Each scene shows the same named points in several views. A view is turned or mirrored, and shifted as a whole, has a little noise and may leave points out.

Scene 1
View 1
Q_606: [22.3 25.5 -7.8 14.6  6.1 20.9 16.1  2.1]
Q_126: [ 37.5  29.3 -43.9  13.2  20.9  18.5   9.6   7.3]
Q_777: [ 38.2  19.9 -17.5  12.6 -12.3  23.4  18.6  13.0]
Q_15: [ 11.7  63.9 -41.9  -5.7  -6.8 -10.0  11.0 -10.2]
Q_58: [ 23.3  50.7 -27.8   1.4  -8.7  -2.4  33.8  14.5]
Q_101: [ 18.0  18.7  14.7  15.8 -15.2  27.4  12.7  -4.7]
Q_137: [ 31.8  66.2 -48.8 -12.3 -47.6  -8.7  29.2  17.5]
Q_389: [ 19.8  23.9 -15.2  10.2 -14.5  25.7 -15.8 -22.3]
Q_313: [-10.8  46.2  11.2   3.5 -18.6   3.1   5.5 -30.1]
Q_789: [ 3.0 45.5 -4.3  8.1  8.8  2.9 25.3 -3.9]
Q_237: [10.0 36.1 -6.6 10.9 -3.4 12.0 13.0 -9.9]
Q_781: [  7.3  42.4 -22.4   8.6   9.0   7.2   0.2 -21.4]
View 2
Q_237: [ 14.7  -9.6  11.5 -11.4 -10.6   4.5   8.9  17.2]
Q_58: [ 30.3 -22.5  14.1 -31.9 -39.6  13.5   7.5  -0.9]
Q_789: [  4.9 -13.6  12.3 -13.3 -27.0  17.2   9.3  17.9]
Q_389: [28.1 -7.6 12.8 -2.1 22.2 -6.2  6.0  8.5]
Q_137: [ 59.1 -46.5  10.7 -32.9 -46.9 -13.7  16.0 -20.8]
Q_126: [ 34.9  -6.2  29.3 -26.4  -4.2  31.2 -18.5  -4.6]
Q_781: [ 12.1 -21.5  23.0   6.5  -5.7  14.2   2.6   6.7]
Q_101: [ 16.2  11.4   0.3 -25.7   4.1  -5.6  14.1  27.5]
Q_313: [  2.1 -19.7   2.3  12.9 -11.3 -13.2  29.5  25.0]
Q_777: [ 38.7   4.5   9.7 -44.6  -5.5   6.1  -1.4   8.8]
Q_15: [ 30.8 -43.3  23.2   1.1 -30.5   8.3   6.9  -9.7]
View 3
Q_313: [-15.3 -17.4 -18.2  31.8  -2.0  -9.2 -23.9  11.2]
Q_606: [ 28.3   1.4 -22.8   9.5  23.5 -10.2 -22.1  -5.9]
Q_777: [ 33.5  14.3 -26.7  16.7  19.5  -0.9 -18.5 -12.8]
Q_789: [ 13.2 -21.0 -17.3   8.1  23.5 -21.4  -7.9   6.6]
Q_101: [ 23.0   7.0 -31.9  15.3  -2.0  -8.3 -33.7 -15.0]
Q_15: [ -0.1  -9.8 -15.7  31.8  43.7  -6.3  24.1  13.4]
Q_237: [ 12.3  -6.9 -20.0  19.7  17.5 -10.2 -16.8   0.9]
Q_137: [ 14.3  -1.1 -40.7  44.9  29.1  -7.4  58.3 -14.8]
Q_781: [  4.6  -4.3  -8.8  21.3  34.5  -2.5 -16.0  16.4]
Q_389: [  7.2  18.4 -16.1  33.6  20.4  14.5 -28.4   2.2]
Q_58: [ 23.7 -12.3 -29.7  17.3  30.4 -21.3  21.5  -8.3]
Q_126: [ 37.0  12.9 -13.7   7.3  55.9  -2.3  -5.8  -0.1]
View 4
Q_126: [  7.4  -5.2 -27.7  -6.3  -2.4  11.0 -24.3  41.8]
Q_313: [-19.8  36.8 -26.7 -30.1 -28.8 -23.9  18.7   4.2]
Q_58: [-14.3 -25.5 -37.8 -17.1 -22.5  -0.6   7.4  23.2]
Q_606: [  8.7  11.7 -29.9 -13.3 -13.0  -6.5   5.3  41.4]
Q_15: [-28.3  -9.5 -30.9 -22.5 -20.4  -0.1 -17.5  -3.1]
Q_777: [ 21.8  -0.2 -41.0  -6.2 -24.9  11.2   7.6  39.1]
Q_389: [ 13.4  41.4 -30.3 -11.9 -22.6   5.0  -7.8  15.3]
Q_237: [ -4.3  17.1 -27.9 -19.5 -17.1 -10.7   8.0  23.1]
View 5
Q_389: [-45.3 -15.9   0.5   5.3  21.9  19.0 -17.1  37.0]
Q_313: [-15.8 -23.7 -17.0   7.2  30.9  46.1  25.5  27.8]
Q_606: [ -3.4  -5.3   0.8  -9.0  37.6  14.4 -14.2  33.9]
Q_237: [ -5.7 -12.9  -7.0  -3.4  34.4  27.9  -3.3  27.4]
Q_781: [-13.9 -13.0   3.5   4.3  28.1  40.1  -7.9   7.5]
Q_789: [ 9.8 -3.5 -1.8 -1.7 42.4 33.0  4.1 17.2]
Q_137: [ 35.8 -54.3 -36.3 -40.9  27.4  42.7 -30.5  11.6]
Q_101: [-16.1 -10.7 -10.8  -7.4  37.5  10.3   0.4  55.8]
Q_15: [ 12.0 -34.0 -10.2 -10.4  24.6  50.1 -19.6  -7.3]

Which points are out of place in each view (at most two, in the order of its rows)? Write - if all are in place.
view 1 -> -
view 2 -> -
view 3 -> Q_777
view 4 -> -
view 5 -> Q_389
